Each row is a point on a landscape with many valleys, with its height.
From any point a ball rolls to the lowest of the 3 points nearest to it. It stops when none of these is lower. Distance is the straight distance between rows; heights are no part of it.
K612: [116 106 176  87 145 143 135 113  77 117  94 113 122 113 147 107 127 137
 115 156 130 194 141 155  80 168 137 158]  (h 51.2)
K481: [145 149 138 145 137 115 161  84 149 100 114  99 148 128 132 171 114 117
 136 146 148 135  92 172 123 118 124 155]  (h 22.4)
K631: [130  91  25 150  96 114  93 131 170 131 198 139 138 167  66  86 114 142
 127 122 136  91 156  57 162 119 121  82]  (h 24.3)
K260: [132 137 190  78 130 134 137  56  70  78  95 107 156  81 164 139 117 137
 129 148 142 235 127 165  79 156 144 188]  (h 51.5)
K75: [145 180 169 130 136 118 136  91  93 116  72 130 163  90 167 199 119 119
 140 126 131 197 104 163  87 131 139 176]  (h 41.6)
K340: [139 149 132 160 134 116 165 142 147 144 132 142 124  94 141 153 114 131
 140 107 104  81 121 141 162  91 110 119]  (h 54.6)
K961: [135 138 166 117 144 133 154 110 104 113  90 111 139 113 148 151 121 128
 132 144 131 173 119 162  94 144 128 166]  (h 10.4)
K962: [126  91  85 136 124 123 110 146 156 132 178 111 110 159  91 100 122 136
 130 135 140 102 147 105 157 126 118  90]  (h 53.0)
K739: [123 123  57 160  99 102 139 169 156 141 193 190 113 111 121 121 124 155
 152 142  85  48 134 108 189  79 103  88]  (h 28.4)
K470: [110 135 198  76 127 148 103 133  53 126  64 141 129  95 171 111 153 132
 112 118 115 217 145 133  67 168 147 165]  (h 51.6)
K949: [135 144 125 146 129 123 152 164 123 172 156 172 104 103 149 127 127 143
 143 113  79  77 153 113 163  99 108 100]  (h 14.8)
K100: [118 191 202  92 100 130  90 137  61 121  58 149 154  80 183 184 162 114
 139 100 122 223 113 140  87 144 162 178]  (h 56.1)
K533: [117 139 189  92 139 149 117 145  62 141  72 140 124 106 164 117 149 129
 118 123 113 193 144 133  77 163 139 156]  (h 52.3)
K238: [118 140 196  80 131 148 117 115  56 112  69 130 142  87 170 126 141 132
 119 126 124 221 137 144  71 162 145 177]  (h 51.0)
K981: [137 157 168 142 145 138 149 158 113 160  98 143 122 101 159 151 126 132
 136  97 100 114 137 127 125 113 118 128]  (h 30.8)
K296: [135 178 183 105 123 125 114 100  67 108  68 136 163  73 175 186 134 122
 138 117 128 223 114 153  80 146 152 183]  (h 52.5)
K737: [125 100 123 108 156 131 111 148 123 171 153 122  88 153 116  98 133 138
 125 158 123 132 172 119 133 159 127  97]  (h 80.4)
K334: [121 120 192  76 130 140 131  79  67  90  89 107 146  86 160 121 126 138
 120 147 136 224 137 158  75 165 143 181]  (h 51.4)
K979: [128 100  99 124 134 121 114 153 140 174 185 146  92 145 118 104 129 145
 138 143 116 106 175 102 164 136 119  81]  (h 25.1)
K832: [125 171 193 117 130 141 114 168  79 149  60 150 131 107 174 150 150 122
 131  93 105 168 133 123  96 140 141 150]  (h 35.3)
K108: [131 132  88 171 111 104 154 112 193 105 157 128 149 117 111 152 112 114
 136 111 139  64  85 149 179  80 116 118]  (h 17.1)
K883: [123  91 106 107 149 127 101 144 134 173 166 123  89 162 109  95 134 140
 128 160 131 130 178 109 142 162 135  84]  (h 80.9)
K187: [106  96 165  73 160 139 115 121  75 146  99 121 100 128 139  81 143 139
 104 162 119 184 164 142  81 184 145 133]  (h 50.2)
K271: [116  92 148  93 154 136 124 133 101 137 121 106  98 144 123  92 131 134
 115 170 132 163 156 143 102 173 135 127]  (h 17.5)
K147: [127 110 129 106 158 131 114 148 118 191 155 142  83 147 128  99 138 142
 128 152 109 125 182 111 135 160 130  91]  (h 80.8)
K347: [147 175 146 169 139 105 161 107 147 147  94 138 153  93 161 198 109 117
 138 100 119 108  99 163 133  94 117 139]  (h 63.5)
K505: [111  85 138  72 169 132 103 123  95 155 120 119  88 153 120  77 145 137
 106 183 130 173 175 136 100 192 156 107]  (h 46.0)
K785: [139 161 152 158 139 124 162 144 134 153 108 145 131  97 154 162 120 128
 139 100 103  96 124 137 144  97 116 128]  (h 47.5)
K974: [129 115 102 143 127 121 140 154 154 138 166 124 109 131 113 122 123 134
 138 129 124  86 138 123 165 109 107 102]  (h 64.6)
K425: [101  87 167  60 161 140 107 111  66 141  91 123 101 119 145  70 147 141
  96 164 118 201 169 145  74 192 155 138]  (h 50.5)
K173: [125  95  11 158  83 106  97 149 170 136 210 179 131 149  87  93 120 155
 145 134 117  80 156  66 175 106 107  78]  (h 16.2)
K811: [131 104 109 131 135 126 128 152 146 143 166 115 103 144 110 113 123 134
 133 137 131 102 147 123 153 129 114 101]  (h 68.4)
K608: [136 196 181 117 117 118 105 110  75 123  61 142 164  78 180 211 140 108
 143 110 127 210 105 150  84 137 154 177]  (h 52.8)
K389: [116 113 168  92 158 143 118 140  76 157  98 131  99 130 146  95 144 135
 109 149 113 167 161 135  86 174 138 132]  (h 48.6)
K61: [130 109 141 107 124 133 146  83 128  70 120  79 142 150 117 136 116 120
 131 174 163 165 104 168 109 144 137 171]  (h 7.0)
K827: [137 122 116 141 126 130 147 101 164  88 136  85 140 156 105 146 118 112
 130 139 165 117  93 151 138 118 125 146]  (h 31.9)
K364: [123 107 152 102 133 136 142 104 114  91 113  86 128 137 125 124 117 131
 124 169 149 169 121 162 104 153 131 161]  (h 15.5)
K753: [141 175 171 138 141 125 141 123 105 136  72 134 151  95 170 190 123 119
 140 108 122 161 112 153 100 123 133 161]  (h 39.1)
K626: [130 104  85 147 111 137 123 118 174  86 158  84 141 171  77 119 121 116
 124 121 169  99 101 110 148 112 130 128]  (h 37.2)
K775: [125  89  82 136 115 142 106 118 162  92 154  78 140 186  73 105 113 117
 115 131 169 113 117  96 134 129 132 123]  (h 26.5)
K826: [123  89 110 116 127 139 112 125 144 103 144  81 120 177  88 104 119 124
 121 157 162 134 127 127 124 144 131 124]  (h 18.7)
K63: [121 108 175  79 128 137 143  67  87  78 106  93 143 108 142 120 115 137
 125 168 151 210 127 170  88 159 141 182]  (h 55.2)
K376: [121  93 141 108 145 134 129 128 118 116 127  91 109 149 112 103 123 129
 120 170 144 150 138 145 111 159 131 135]  (h 17.8)
K142: [132 152 181 103 134 137 137 103  79 106  75 128 151  91 164 159 126 131
 132 130 127 207 121 155  81 150 140 179]  (h 51.9)
K847: [125  91  96 127 126 132 111 138 152 122 161  92 115 169  87 102 120 130
 124 146 157 117 139 110 142 138 124 105]  (h 44.8)
K29: [130 137 159 116 152 140 121 160  96 197 130 163  89 132 153 106 143 137
 126 119  90 120 177 105 125 149 124 104]  (h 16.5)
K232: [135 132 146 139 143 132 157 143 136 139 125 114 117 122 134 141 119 129
 133 126 121 113 128 144 135 118 112 130]  (h 63.7)
K722: [122 109  29 167  88 105 120 156 175 118 200 167 130 131  90 109 122 147
 142 128 114  58 127  88 181  87 102  89]  (h 16.6)
K619: [129 112 118 133 137 126 134 155 140 159 170 131  98 132 122 114 125 139
 131 136 113  95 155 121 155 123 110  98]  (h 50.1)
K526: [116 128 170  93 158 149 109 151  76 179  97 152  94 136 151  94 155 134
 111 135 100 162 169 116  90 173 137 118]  (h 43.8)
K321: [130 100 103 128 116 142 123 114 159  81 143  73 140 177  83 122 116 114
 123 145 174 124 104 127 130 132 132 140]  (h 21.5)
K386: [133 196 186 103 108 119  90 103  62 116  64 144 164  68 183 209 145 110
 143 112 126 232 106 151  82 140 163 183]  (h 53.4)
K765: [112 179 202  92 119 144  65 183  61 172  64 183  97 139 173 105 182 122
 130  86  90 164 157  99  95 157 146 125]  (h 74.2)
K90: [145 146 128 152 134 114 160  88 166 103 124 100 148 133 128 170 113 113
 132 139 152 120  86 169 134 110 121 146]  (h 28.7)
K851: [152 178 154 160 141 109 154  91 129 131  85 125 157 101 161 202 109 115
 139 119 132 148 100 166 110 110 122 152]  (h 64.9)
K83: [135 161 156 137 131 138 129 172  96 187 131 187  98 111 164 118 141 140
 143  91  72  93 168  92 142 113 119 102]  (h 26.6)
K518: [110 164 196  79 131 144  64 164  58 179  64 183  93 142 173  89 188 123
 119 103  91 180 168 103  81 172 151 120]  (h 73.4)
K493: [127  96  36 146  98 113  99 150 162 141 205 154 117 153  88  95 120 149
 140 133 124  86 158  76 174 116 114  78]  (h 16.9)
K247: [133 127 135 139 139 126 149 156 135 154 144 130 105 118 136 126 123 136
 134 125 111  96 146 132 147 115 109 113]  (h 72.9)
K424: [128 134  77 159 104 108 150 169 141 159 182 201 103 103 134 124 126 156
 153 136  71  47 145 112 185  80 102  91]  (h 36.3)
K529: [129  86  76 128 126 128  92 138 157 131 173 103 114 174  79  90 118 133
 128 143 151 116 154  90 149 139 128  91]  (h 40.1)
K510: [122 135 197  73 128 141 123  88  59  95  78 123 150  76 168 129 132 140
 120 131 133 233 137 152  74 162 149 184]  (h 51.1)
K931: [126 139 166 107 158 145 111 154  86 199 119 167  87 139 155  99 153 136
 117 126  93 135 180 103 109 162 131 106]  (h 17.2)
K288: [121 117  37 171  89 104 130 153 182 105 190 161 140 120  92 117 120 137
 139 123 118  49 106 102 186  74 106  96]  (h 17.6)
K152: [122 185 197 113 123 142  81 188  70 181  81 182  99 136 176 118 173 123
 136  75  89 142 156  92 109 140 141 117]  (h 82.2)
K50: [149 159 140 161 141 109 164  96 154 126 106 119 147 109 148 188 110 118
 139 120 134 116  96 171 133 104 119 141]  (h 62.8)
K326: [121 115 163 107 154 142 134 142  95 141 105 113 107 127 140 110 132 133
 115 154 122 157 148 141  97 160 125 136]  (h 32.8)
K995: [120 134  76 174 106  98 158 139 183 115 164 161 137  98 115 140 115 129
 142 120 111  42  95 139 187  68 105 102]  (h 22.2)
K871: [127 100  24 170  89 125 111 123 179  98 189 128 165 156  55  94 111 130
 115 101 143  65 115  54 157  96 121 103]  (h 62.7)
K980: [140 143 144 146 141 123 162 117 148 121 114 110 136 121 134 166 112 123
 137 131 136 123 108 164 133 113 115 146]  (h 58.1)
K520: [132 119  99 148 121 116 141 157 153 143 176 145 106 119 122 121 123 142
 140 125 108  71 143 118 171  99 106  95]  (h 40.0)
K806: [141 137 148 130 134 124 159  91 131  95 107  98 146 127 138 160 116 120
 134 157 149 156 101 174 111 132 125 163]  (h 12.9)
K868: [131 117 128 123 143 128 130 156 122 180 164 147  87 133 132 109 129 140
 132 135 102 104 170 112 150 135 115  93]  (h 31.5)
K123: [119 115  23 166  83 100 124 166 166 127 203 189 128 127 100 111 125 155
 150 144 101  49 127  91 184  82 102  85]  (h 16.8)
K497: [125 114  69 150 107 108 132 162 152 146 196 165 107 121 115 114 123 148
 146 135 101  66 148 109 180  99 104  86]  (h 21.1)
K20: [130 132 107 152 122 114 159 153 153 144 157 148 113 102 132 134 120 136
 141 116  99  68 130 130 170  89 106 105]  (h 52.9)
K396: [126 101 134 112 127 137 135 103 135  84 127  79 131 159 104 124 119 122
 125 165 165 151 111 155 116 139 133 156]  (h 5.1)
K841: [131 129 129 134 139 127 140 162 121 176 158 153  93 124 143 117 129 141
 139 126  92  93 162 111 154 119 111 100]  (h 32.6)
K870: [123  82  98  98 153 127  91 138 137 160 157 110  94 178  94  87 131 137
 121 171 144 144 174 110 133 174 145  84]  (h 81.3)
K40: [118 167 200  97 120 144 104 154  63 133  55 148 138  96 176 146 158 122
 130 103 114 201 126 133  80 154 149 165]  (h 53.1)
K469: [135 129 159 104 132 127 153  72 110  80 107  93 146 121 137 145 114 126
 133 167 151 189 109 173  96 148 136 180]  (h 14.9)
K375: [138 152 115 171 124 101 166 107 178 128 129 138 146  99 135 173 106 118
 137 111 128  73  90 162 168  77 113 118]  (h 19.9)
K654: [137 148 135 153 131 121 161 155 137 157 135 152 118  95 145 144 121 137
 143 105  92  76 132 131 163  91 107 113]  (h 53.2)
K812: [107 106 162  57 177 142  90 120  67 175  92 155  85 130 147  69 166 137
  99 160 102 190 183 128  76 199 163 119]  (h 49.6)
K947: [133 163 178 127 139 146 121 174  87 180 101 168 104 114 169 126 144 132
 131  89  87 122 158 101 120 130 125 117]  (h 9.8)
K68: [128 171 191  88 118 132 108  96  59 102  69 134 165  69 181 176 140 122
 135 116 131 239 120 151  76 150 154 187]  (h 52.7)
K145: [134  88  19 152  97 123  92 117 172 128 193 128 152 180  54  72 109 141
 117 116 142  96 160  40 150 124 127  84]  (h 34.5)
K47: [130 128 157 126 151 137 148 147 117 146 118 117 108 129 138 125 127 136
 128 137 119 127 142 140 118 139 118 131]  (h 77.8)
K537: [136 114  55 167  97 150 126  85 188  75 163 100 186 165  61 127 110 111
 104  87 172  64  77  69 140  98 144 135]  (h 33.3)
K983: [122  96 146  94 124 137 138  83 112  70 122  79 134 148 118 117 116 128
 125 178 164 179 115 163 104 154 142 170]  (h 11.5)
K700: [131  93  42 157 100 133 107 121 175 102 181 107 158 171  56  89 111 126
 114 104 151  82 125  60 148 112 123 104]  (h 61.9)
K632: [144 135 112 149 121 120 149  80 177  84 136  91 153 151 113 166 122 106
 131 137 170 110  75 159 140 109 129 146]  (h 38.6)
K418: [131 111  65 164 100 132 130 112 189  84 168 103 160 154  75 124 116 112
 118 103 168  73  85 100 159  94 129 121]  (h 27.9)
K107: [133 123 162 107 138 133 155  99 112  96 106  98 136 124 138 138 116 126
 128 161 143 176 114 166  99 149 131 168]  (h 13.2)
K818: [122  82  92 110 141 125  91 137 144 145 162 101 101 179  86  93 125 134
 122 158 152 137 166 103 137 160 137  87]  (h 81.5)
K35: [138 149 155 144 143 130 156 152 125 156 113 135 121 108 150 147 122 130
 136 108 105 107 134 136 139 110 116 126]  (h 41.4)
K725: [137 144 161 135 145 131 157 124 123 130 100 117 135 114 144 155 119 127
 134 131 127 142 119 157 116 128 119 151]  (h 28.8)
K176: [126 102  57 142 106 114 115 156 156 149 199 162 108 137 107 107 122 151
 145 134 112  77 160  95 181 110 109  81]  (h 18.0)
K882: [137 121  84 155 109 133 133  93 185  73 151  86 159 164  88 145 121 106
 123 119 178  93  76 124 147 104 134 137]  (h 41.5)
K770: [142 128 118 134 120 129 145  79 162  72 134  80 151 160 109 156 118 109
 132 155 172 128  79 160 128 120 134 157]  (h 37.4)
K919: [139 142 101 167 120 102 159  98 191 110 144 122 151 116 124 168 109 112
 135 116 145  76  79 163 168  83 119 124]  (h 18.1)
K525: [127 146 173 119 152 146 132 162  94 168 104 141 107 121 157 124 139 131
 125 114  97 136 153 119 108 143 121 128]  (h 28.9)
K762: [122 140  64 191 101  87 150 104 204 103 163 165 164 100 114 158 109 107
 140 112 131  36  60 152 188  64 115 108]  (h 10.1)
K27: [130 117 142 127 141 135 149 126 136 114 125  93 121 142 120 132 119 127
 127 149 145 135 121 151 123 136 118 142]  (h 47.2)
K543: [108 126 183  73 153 148  94 142  57 163  75 156  99 123 159  86 165 131
 106 133 103 192 168 122  71 181 149 132]  (h 52.6)
K492: [117 130  44 177  94  98 148 162 173 121 185 190 133 102 111 127 122 146
 150 138  93  34 102 117 190  65 100  93]  (h 34.3)
K815: [151 175 135 174 139  93 156  75 156 138 101 133 157  99 157 210 100 111
 136 113 131 113  84 176 132  91 114 137]  (h 63.6)
K44: [129 100  92 141 121 128 122 138 166 110 168  96 123 157  89 112 120 126
 128 132 155  99 126 114 153 117 117 111]  (h 68.2)
K84: [107 172 208  84 105 143  79 172  55 139  50 157 126 110 176 131 175 120
 126  93 107 199 133 124  80 159 155 155]  (h 59.8)
K337: [133 113 115 143 129 123 146 140 156 125 157 106 116 136 112 126 118 131
 133 130 135  96 123 136 155 113 110 116]  (h 85.7)
K824: [132 118  92 153 114 123 141 121 183  96 157  99 140 144  97 138 118 116
 132 121 157  91  94 134 160 100 120 126]  (h 30.0)
K848: [135 156 169 135 147 135 149 145 111 148  93 131 129 107 156 155 126 127
 135 112 113 132 126 142 115 122 119 143]  (h 39.7)
K440: [124 158 193  98 126 142 118 130  67 118  62 136 145  89 170 152 143 124
 128 116 122 209 126 142  76 153 147 173]  (h 51.7)
K393: [127 101 119 126 141 130 126 144 137 134 151  99 102 155 105 107 124 130
 127 149 141 121 143 129 138 139 118 112]  (h 77.9)
K884: [129 101  68 151 104 127 116 130 175 100 177 101 141 158  77 106 116 125
 124 118 154  87 117  93 159 108 120 109]  (h 37.1)
K431: [126 136 181  99 139 140 144 101  79 104  84 117 145  96 158 139 123 135
 126 144 130 204 127 158  79 155 137 176]  (h 52.1)
K682: [121 116  65 163 103 107 139 151 173 115 184 147 127 120 103 121 120 134
 141 124 121  58 116 114 183  82 107  97]  (h 19.8)
K416: [136 131 154 134 147 133 159 127 128 124 112 108 126 122 134 145 120 128
 130 141 131 135 123 156 120 131 119 148]  (h 32.1)
K217: [133 137 151 129 146 138 135 162 106 177 132 152  97 122 150 118 134 138
 129 116  94 107 163 114 134 130 116 110]  (h 25.4)
K804: [132  98  62 151 103 141 111 113 176  88 166  89 156 178  60 103 113 115
 110 110 168  92 109  75 140 112 132 123]  (h 65.5)
K104: [127 123  47 178  95 118 133  95 203  79 170 128 178 139  77 139 115 107
 119  92 165  50  63 101 169  82 135 117]  (h 20.1)
K460: [136 127 135 133 133 127 157 105 153  98 126  89 138 145 119 148 118 119
 131 148 155 129 102 164 130 126 123 151]  (h 19.3)
K365: [124 120 155 109 160 142 126 152  98 175 122 137  90 138 141 103 140 137
 118 142 102 138 169 120 110 160 128 114]  (h 30.7)
K53: [110 134 184  63 152 145  70 139  56 178  65 177  92 133 168  73 185 130
 105 124  95 196 176 110  69 186 158 120]  (h 52.4)
K463: [133 177 184 134 135 141 125 173  88 162  71 155 128 105 169 158 144 123
 136  82 100 138 135 117 113 119 134 141]  (h 42.4)
K397: [130  92  76 139 116 128 105 138 163 117 173 101 124 168  80 103 120 129
 126 128 153 100 139  96 153 122 118  98]  (h 54.0)
K656: [119  83 123 105 133 137 119 122 129 101 133  78 117 168  96 101 119 129
 120 167 162 154 132 138 115 156 134 135]  (h 18.4)
K513: [139 127 113 152 126 120 152 112 174 103 142  99 140 135 110 150 115 115
 133 128 152  99  97 152 156 104 118 131]  (h 38.3)
K602: [146 164 115 179 126  91 158  67 184 123 129 131 159 108 141 194 105 103
 134 114 143  87  72 181 152  81 113 126]  (h 23.7)
K13: [116  89 148  92 140 139 131 115 108 105 115  87 114 146 118 102 121 131
 120 175 150 167 134 157 101 161 135 148]  (h 17.0)
K368: [123 120  45 178  94 107 135 124 196  87 176 144 160 126  84 126 118 120
 130 102 144  47  82 106 178  77 119 110]  (h 18.2)
K914: [129 109 126 132 136 132 141 136 146 117 144  92 119 148 108 122 120 127
 128 146 145 120 127 141 136 131 116 127]  (h 66.0)
K598: [107 117 190  73 142 150 111 124  55 133  73 133 118 103 164  94 152 136
 106 138 117 208 158 138  67 173 146 154]  (h 51.3)
K206: [131 139  69 179 102 107 142  80 209  85 163 125 172 133 103 162 113  97
 127 105 161  57  59 140 172  80 131 118]  (h 22.1)
K76: [114  98 138  88 166 135 105 138 101 171 130 124  85 152 124  87 142 137
 115 169 121 156 177 129 108 184 142 101]  (h 43.4)
K227: [134 125 102 157 121 112 154 138 171 122 158 127 130 115 116 139 116 130
 136 117 125  70 108 139 174  91 108 108]  (h 58.2)
K384: [107 188 212  84 100 136  61 192  61 156  54 174 108 131 176 125 189 115
 134  82  98 178 141 113  96 152 153 135]  (h 67.4)
K159: [127 110  53 168  96 114 129 132 185  96 184 133 150 136  82 116 118 127
 131 109 141  60  97  97 178  84 115 104]  (h 19.0)
K628: [150 158 150 139 141 114 161  82 135 109 100 107 151 120 146 180 111 117
 137 147 141 155  95 175 107 122 125 165]  (h 20.2)
K998: [124 110  72 158 108 120 131 133 180  99 176 111 139 144  89 118 118 124
 126 112 150  75 105 108 171  95 117 109]  (h 22.6)
K488: [106  96 189  62 143 147 117  96  55 114  86 114 122  95 156  88 138 141
 100 151 131 223 156 150  70 178 149 162]  (h 50.8)
K355: [126 116 165 104 146 140 145 121 103 119 100 105 122 125 138 123 121 131
 123 156 135 168 131 158  96 155 130 156]  (h 16.7)
K865: [141 150 170 106 137 123 149  72  91  88  88 109 155  95 156 163 116 130
 135 150 138 209 114 167  78 143 137 185]  (h 52.2)
K180: [108  95 149  62 177 137  98 117  81 171 104 137  84 138 136  69 157 137
 103 173 113 181 181 132  86 201 159 110]  (h 47.9)
K716: [133 109  99 147 119 126 135 129 171 101 156  93 131 153  95 129 120 119
 129 127 154  94 109 130 157 112 119 121]  (h 47.3)
K823: [142 156 168 134 145 130 152 117 110 122  82 122 140 104 157 168 120 125
 135 128 124 159 113 159 101 130 127 162]  (h 36.7)
K673: [121 107 148 111 152 137 132 143 116 145 130 105 100 140 129 107 126 135
 119 155 125 143 150 139 112 154 121 125]  (h 24.8)
K876: [136 156 142 146 132 131 145 169 110 178 135 179 104 102 159 130 131 141
 143  97  72  81 158 104 151 102 114 107]  (h 23.8)
K380: [125 105  62 155 105 111 129 150 173 116 187 134 125 133  96 112 124 133
 135 121 127  71 121 106 182  94 107  96]  (h 22.5)
K39: [145 149 116 164 127 104 161  86 179 112 132 109 151 124 129 177 110 110
 138 123 145  94  83 170 151  92 113 133]  (h 20.4)
K284: [134  95  17 164  92 130 106 113 174 113 190 126 169 172  47  74 106 137
 105 102 140  74 138  37 143 109 126  98]  (h 52.0)
K17: [137 124 138 123 130 131 154  94 140  84 119  84 140 142 119 146 118 119
 132 161 157 149  96 167 117 133 130 163]  (h 9.5)
K692: [135 123 118 148 131 121 153 142 158 131 151 118 117 119 121 137 119 130
 137 125 125  87 124 139 158 103 110 114]  (h 69.2)
K771: [140 180 175 142 138 129 139 139 103 146  71 145 147  95 169 189 128 121
 140  98 115 154 116 141 107 121 135 156]  (h 40.2)
K450: [120 158 186  94 142 146  83 168  67 186  80 179  94 142 168  96 171 127
 122 102  89 161 169 100  94 164 140 115]  (h 81.7)
K681: [138 121  96 149 113 129 139  96 180  75 148  83 151 161  94 146 119 107
 125 128 173 105  81 138 146 109 133 144]  (h 39.3)
K655: [115  87 128  88 161 131 105 133 114 158 138 114  88 160 113  86 136 140
 115 177 131 153 173 129 115 180 143 100]  (h 45.6)
K577: [130 165 183 121 140 144 121 171  85 162  80 153 118 113 168 136 147 125
 127  95  98 146 144 115 103 134 129 135]  (h 38.7)
K163: [130 143  72 185 102  94 144  70 211  93 160 133 172 123 114 173 109  95
 129 106 159  51  46 154 175  79 127 114]  (h 22.8)
K369: [132 130 103 148 120 117 149 163 133 166 174 176 102 103 140 121 124 148
 148 126  81  63 150 111 175  94 108  94]  (h 28.5)
K332: [129 112  89 150 117 120 136 141 172 112 171 110 123 138  98 123 119 126
 132 122 140  80 117 124 168 100 111 110]  (h 36.5)
K558: [108  83 157  75 147 138 126 112  92 116 109  96 104 136 126  89 131 139
 111 177 140 186 148 156  89 176 143 140]  (h 15.9)
K522: [113  93 183  64 134 139 130  78  72  91 100  98 132 105 147  98 126 141
 111 163 144 217 145 162  81 172 148 172]  (h 51.8)
K524: [113 121 179  88 154 150 115 143  67 152  83 138 108 120 156  99 150 134
 109 138 109 181 156 135  78 172 141 141]  (h 50.3)
K588: [126 116 190  66 128 138 136  45  69  72 105  93 152  88 158 119 115 142
 120 156 148 235 135 165  82 161 146 190]  (h 53.3)
K195: [127 147 177 111 152 144 122 164  80 174  95 148 101 126 160 112 147 132
 122 115  98 146 160 113  98 152 130 126]  (h 39.6)
K391: [110 152 200  80 126 145  85 163  51 149  59 160 116 113 172 109 172 127
 116 106 102 195 150 119  71 166 149 147]  (h 65.2)
K606: [126  98  76 130 122 118 105 151 154 159 197 145 103 149 105 102 125 146
 139 142 121  96 171  96 170 125 114  79]  (h 20.8)
K162: [126 145  83 180 109  91 156 104 195 110 153 149 155 102 123 162 110 114
 137 112 130  51  73 158 184  69 115 111]  (h 13.9)
K464: [136 108 104 126 108 145 129  81 162  57 138  70 160 182  90 136 119 105
 125 150 183 132  81 134 118 125 144 163]  (h 43.9)
K97: [130 143 175 117 145 140 148 133  95 129  81 121 134 108 156 144 127 130
 128 134 120 172 126 148  94 142 130 163]  (h 15.1)
K270: [141 165 112 185 123  81 156  72 185 132 127 144 157  96 150 196  97 107
 135 107 132  72  74 179 158  72 109 121]  (h 23.6)
K263: [124 104  22 158  88 101 113 160 164 140 209 186 124 136  98 105 122 158
 150 145 108  65 147  81 185  98 105  81]  (h 16.0)
K935: [137 110  89 144 108 144 125  90 176  68 147  76 165 181  79 137 118 108
 119 127 181 108  79 113 132 115 144 149]  (h 42.3)
K545: [142 160 165 134 143 126 154 102 113 118  84 120 151 104 156 177 118 122
 139 133 128 170 109 164  98 130 128 168]  (h 38.2)
K239: [130 114  42 174  92 130 127 100 196  76 173 119 179 147  67 123 112 112
 115  89 165  55  74  78 161  90 131 121]  (h 25.6)
K657: [126  87  59 133 117 117  93 142 161 146 192 128 115 168  82  90 120 141
 133 135 138 107 167  82 166 133 126  75]  (h 35.5)
K902: [130 176 183 122 132 135 124 138  85 133  62 140 148  92 173 180 138 121
 136 104 120 184 118 142  91 138 141 165]  (h 40.7)
K831: [133 133 159 124 144 137 155 121 119 121 103 106 129 122 143 144 120 130
 128 146 132 152 121 161 108 137 121 158]  (h 17.9)
K360: [117 115 155  92 165 142 111 144  87 183 116 140  87 142 142  90 149 136
 114 151 105 155 180 121 101 177 140 111]  (h 37.7)
K952: [141 132  78 164 108 126 135  71 196  71 152  97 173 157  92 159 120  97
 120 110 180  81  58 121 151  95 142 135]  (h 43.6)
K57: [128 140  83 181 110  93 160 126 185 117 156 159 144  90 122 154 112 122
 140 114 117  45  83 153 189  66 110 107]  (h 17.3)
K267: [126 127  66 171 101 105 147 121 195  96 171 136 151 119  97 139 114 117
 134 109 141  55  83 127 184  76 115 110]  (h 17.7)
K306: [137 168 169 139 137 139 134 174  99 176 104 163 112 106 166 140 139 134
 139  86  84 109 147 106 130 110 123 118]  (h 20.0)
K665: [114 164 198  87 127 146  79 171  56 163  62 168 104 128 173 110 177 120
 121  97  97 181 154 109  83 162 145 134]  (h 55.8)
K569: [122  97 124 112 148 129 119 146 130 145 148 103  95 156 111 105 125 132
 125 157 135 131 155 126 131 153 126 107]  (h 79.7)
K636: [135 140 148 130 141 137 129 165 102 192 146 175  93 118 154 114 139 139
 134 111  80  99 174  97 145 124 117  98]  (h 29.8)
K467: [147 192 165 146 136 113 130 104 102 136  66 138 161  90 176 215 119 114
 142 110 126 176 100 157  96 120 136 165]  (h 40.5)
K780: [140 117  74 153 108 148 126  76 183  65 148  83 180 179  74 143 118 102
 112 112 186  92  71 100 131 106 146 144]  (h 40.6)
K966: [105 116 175  57 158 140  82 126  54 170  72 160  92 126 158  69 172 136
  97 139  97 196 180 126  67 192 160 122]  (h 50.6)
K346: [105  94 182  67 146 143 118 105  65 123  89 115 113 108 149  86 138 141
 101 160 126 208 154 151  73 178 150 152]  (h 50.7)
K266: [128 119  77 161 107 120 140 120 193  91 168 111 150 139  92 135 117 117
 129 108 157  70  89 122 171  89 121 118]  (h 25.5)
K687: [109 119 192  76 136 148 119 112  57 116  75 127 131  92 163 105 141 141
 107 135 124 215 146 147  71 170 144 168]  (h 50.9)
K55: [135 128  49 178  97 134 131  68 204  69 165 115 196 150  75 147 109  99
 111  88 177  52  49  91 150  88 148 129]  (h 39.2)
K570: [123 184 194 118 125 143 100 185  77 162  69 163 121 118 176 146 161 122
 133  82  97 152 138 111 105 134 140 136]  (h 33.0)
K209: [131  93  43 150 103 121  98 136 169 127 193 127 130 167  74  91 117 137
 127 124 141  95 150  69 161 115 120  87]  (h 27.6)
K297: [129  99  63 151 108 119 113 143 170 114 185 113 130 152  81 104 120 131
 130 120 142  84 128  92 166 104 114  95]  (h 35.7)
K473: [126  88  88 114 142 126  94 141 144 164 179 122  96 168  93  91 128 142
 130 155 138 128 177  98 149 153 132  78]  (h 81.4)
K761: [129 136  83 165 108 105 155 162 152 147 175 181 113  97 130 128 123 145
 148 127  84  45 128 121 181  76 104  93]  (h 36.1)
K633: [133 139 108 164 124 107 162 137 168 132 149 144 132 101 132 150 113 129
 140 110 114  64 107 150 176  80 109 111]  (h 56.8)
K500: [138 150 148 149 138 127 154 159 125 162 123 149 115  99 151 142 124 131
 139 104  95  93 139 126 148 102 113 116]  (h 49.0)
K367: [132  86  50 129 119 121  81 131 165 144 188 120 126 182  71  81 117 139
 126 139 147 119 170  71 154 144 132  76]  (h 38.5)
K426: [142 118  60 164 104 155 129  64 193  65 156  93 197 175  67 144 114 103
 101  96 184  68  61  84 132 104 154 146]  (h 37.6)
K660: [111 181 210  91 110 144  76 183  57 147  52 164 116 118 176 132 178 117
 133  86 103 186 133 119  89 154 150 144]  (h 64.3)
K764: [136 128 128 143 133 126 157 117 160 112 133  95 133 135 122 152 116 120
 133 135 148 111 104 154 141 116 117 137]  (h 42.2)
K344: [143 165 158 153 142 125 158 131 127 150  91 134 138  99 161 174 117 127
 134 104 113 118 117 148 128 108 118 141]  (h 45.1)
K528: [127  97  26 156  90 115 101 137 173 120 198 142 141 156  70  90 113 142
 128 117 133  78 142  62 166 106 117  86]  (h 18.5)
K52: [127 146 179 114 145 143 137 149  84 143  80 132 126 109 157 136 136 128
 126 122 111 167 137 136  91 149 129 151]  (h 23.2)
K853: [112 143 192  81 140 149  96 156  57 159  65 156 107 121 165 100 166 127
 111 115 101 186 158 119  71 172 145 140]  (h 56.9)
K879: [139 140 132 154 136 119 165 129 154 131 128 121 133 113 134 157 115 121
 137 117 124  96 114 154 151 101 112 128]  (h 57.9)
K290: [127 115 144 117 152 136 131 154 112 166 139 128  93 139 132 110 132 137
 124 142 112 126 164 129 126 148 120 108]  (h 34.4)
K763: [121 167 197 105 131 146 100 176  68 160  64 160 114 122 171 126 168 124
 128  96 100 166 145 113  93 150 138 136]  (h 12.8)

Call two points neighbours if one is among the 3 nearest of the other. Go from one point of each pair to the other, from neighbour to neighbour, staying as low as possible. Name the highest point that can't be avoided.
K558, K961 | K13
K296, K558 | K68
K558, K998 | K90
K947, K949 | K83
K29, K947 | K636
K263, K762 | K159

For each start below, name the point where the ball stops.
K344 | K961
K935 | K396
K952 | K396
K700 | K263
K20 | K263
